A landscape with many valleys, sampled at points; each row gives a point and its height.
From any point a ball takes the steepest step (drop divided by distance) to one of its 3 nearest points. It stops when none of these is lower. Distance is the straight distance between rows; heights are no part of it.
Biba height 31.8: [160 102 180 101 194 141 184 130 128 132 167 193 135 115]
Tesa height 68.0: [125 129 169 141 183 135 169 136 153 119 172 133 134 131]
Tesob height 37.7: [120 119 165 158 169 115 122 151 148 111 154  95 130 130]
Dur height 65.1: [123 156 169 135 197 103 171 139 151 124 179 117 102 101]
Zabav height 66.2: [126 144 169 140 196  85 157 147 151 133 170  91  93  80]
nafog height 50.7: [141 108 146 123 125 149 162 163 147 136 125 177 157 139]
fivu height 31.0: [116 118 158 164 154 120 117 154 145 114 148 104 134 140]
kode height 17.8: [109 129 109 172  97 109  59 135 116 134 128 100 109 120]
dipu height 57.1: [128 127 167 153 158 136 147 148 146 112 148 125 129 152]
zedaf height 55.0: [158  97 146 100 129 145 165 170 136 134 118 189 163 136]
Nadi height 52.3: [162  92 166 106 162 151 168 165 133 135 130 187 155 134]
tokup height 41.6: [139 144  87  67  80 156 145  75 104 127 101 138 142 149]
gog height 43.4: [123 134  51 174 102 126  68  64 105 144  97  84  98  96]
Gen height 20.9: [108 120 127 173 115 108  69 144 123 127 136  96 123 127]
zil height 56.8: [134 115 161 140 145 154 163 157 145 136 139 163 149 142]
zazo height 39.9: [143 152  87  79  96 167 138  58  97 126  93 129 143 155]
mut height 42.9: [181 140  84  63  96 170 123  60  81 117  96 150 184 166]
Losav height 44.6: [118 146  76 153  95 105  93 108 103 124  98 117  90 123]
Zona height 26.0: [133 109 101  49  90 131 156 138 112 117 109 175 152 142]
tedap height 24.6: [112 139 126 163 106 115 105 156 130 124 120 123 121 154]
Zotaz height 25.3: [ 99 114 155 164 136 119  72 129 154 139 152  55 131  94]
lifot height 55.6: [113 148 102 132  88 133 139 139 135 131 107 150 117 155]
Bel height 54.4: [124 133  55 155 111 129  80  62 104 125  73  87  88 110]
Zego height 25.0: [110 119 152 168 137 112  88 159 138 114 143 102 127 135]
dusi height 17.2: [131 119 136 126 111 151 150 163 146 136 123 169 150 144]
Sem height 39.7: [116 138 132 157 109 129 124 159 135 125 126 138 137 159]
leve height 43.1: [171  94 174  86 172 136 174 172 124 121 126 203 156 134]
Dufet height 41.4: [150 152  86  82 100 167 134  57  98 128  85 128 147 158]
Kire height 11.9: [170  92 180 101 190 143 173 146 126 130 150 205 142 127]
tukam height 30.4: [108 103 164 161 156 114  88 136 156 128 156  63 127  94]
pobeb height 48.6: [123 123 161 148 181  89 130 140 165 149 164  62 104  56]
vumu height 33.7: [122 155  83 116  90 138 130  84 108 123  84 124 109 153]
Buvis height 25.1: [122 146  95  94  80 139 149 107 117 132 102 147 121 154]
vire height 31.1: [103 148  86 186  84 120  45 109 116 158 129  86 105 101]
Gage height 54.5: [123 123 157 159 137 134 134 154 147 117 143 132 137 154]
Miluz height 72.5: [134 139 175 128 197 132 186 127 151 131 187 150 121 109]
lonu height 36.1: [150 100 126  66 111 131 168 174 123 120 103 193 159 137]
papo height 15.5: [142 126  90  39  85 133 149 100  94 113 116 166 154 156]
Temo height 91.1: [116 139 122 135  91 139 143 150 140 128 118 160 131 153]
gavoz height 52.5: [123 123 166 158 169  93 124 138 168 157 160  53  91  42]
Razip height 24.4: [115 140  90 176  87 114  53 118 115 144 123  95 107 109]
lebi height 24.0: [ 93 132 128 177 103 122  48 132 133 149 145  78 122 102]
sor height 33.6: [117 140  78 168  88 110  70 103 112 139 112 101  92 108]
bov height 62.1: [125 142  64 142 106 116 103  82  98 117  81 103  90 134]
munod height 33.5: [173  95 179  82 187 138 186 170 118 119 129 213 152 138]
simal height 41.7: [157 142  86  62  95 165 135  55  85 122  97 138 163 156]
Zelo height 38.2: [111 154  60 193  94 133  54  89 118 159 125  73  97  95]
muba height 58.1: [143 113 181 123 185 148 180 130 146 133 174 176 134 121]
fusu height 22.3: [108 129 135 164 117 107  84 155 125 118 133 113 123 144]
kefaf height 40.5: [112 111 165 152 168 103 108 134 167 135 158  58 117  77]
mup height 60.4: [116 126 154 160 132 140 139 159 145 124 137 143 143 156]
Tovu height 30.1: [114 145  96 154  94 110 105 134 114 121 105 125 102 148]
mas height 64.0: [144 112 174 135 174 152 173 140 143 133 162 165 143 130]
gim height 51.5: [123 141 172 146 179  80 138 148 156 176 160  71  80  40]
vep height 50.9: [113 133 149 167 130 127 118 159 137 112 135 126 131 150]
vut height 42.8: [112 114 161 159 160 108 105 146 146 109 151  77 128 112]
Norom height 32.4: [121 125  96  77  77 137 155 120 118 135 110 165 139 142]
kelar height 33.9: [116 155  77 135  87 121 119 106 108 121  94 124  95 143]
tor height 62.6: [126 130 167 143 192 102 144 142 155 112 163  84 115 102]
zoz height 36.2: [132 159  82 105 101 156 133  60  97 118  79 112 124 158]
geb height 54.3: [166  99 155  84 149 140 170 181 127 122 113 203 164 137]
ruvi height 31.5: [129 114 116  77  94 136 155 152 129 136 110 180 152 138]
simes height 22.4: [ 94 118 144 167 118 119  61 141 135 140 145  82 130 113]
Dez height 32.6: [122 154  88 108  89 143 138  81 106 124  91 130 114 153]
vereb height 27.5: [129 126  93  56  82 135 150 114 113 127 110 164 150 146]
roz height 10.1: [141 116  93  35  94 127 150 114  99 112 116 163 154 155]
tep height 28.2: [108 142 107 148  89 112 109 141 122 123 108 129 110 152]
pabo height 42.4: [154 138  91  58  94 156 143  73  90 121 100 143 154 152]
Los height 64.2: [122 135 172 147 193 102 151 140 149 111 162  97 115 109]
sanim height 53.9: [118 121 167 144 177 101 123 138 153 117 158  71 119  87]

For each start below, name the point where the ball stops.
zedaf: dusi
Tovu: kode
vereb: roz
mas: Kire

For each start below, name every point that the ball comes to, in order.
leve: munod, Kire
Miluz: muba, Biba, Kire
vut: tukam, Zotaz, simes, Gen, kode
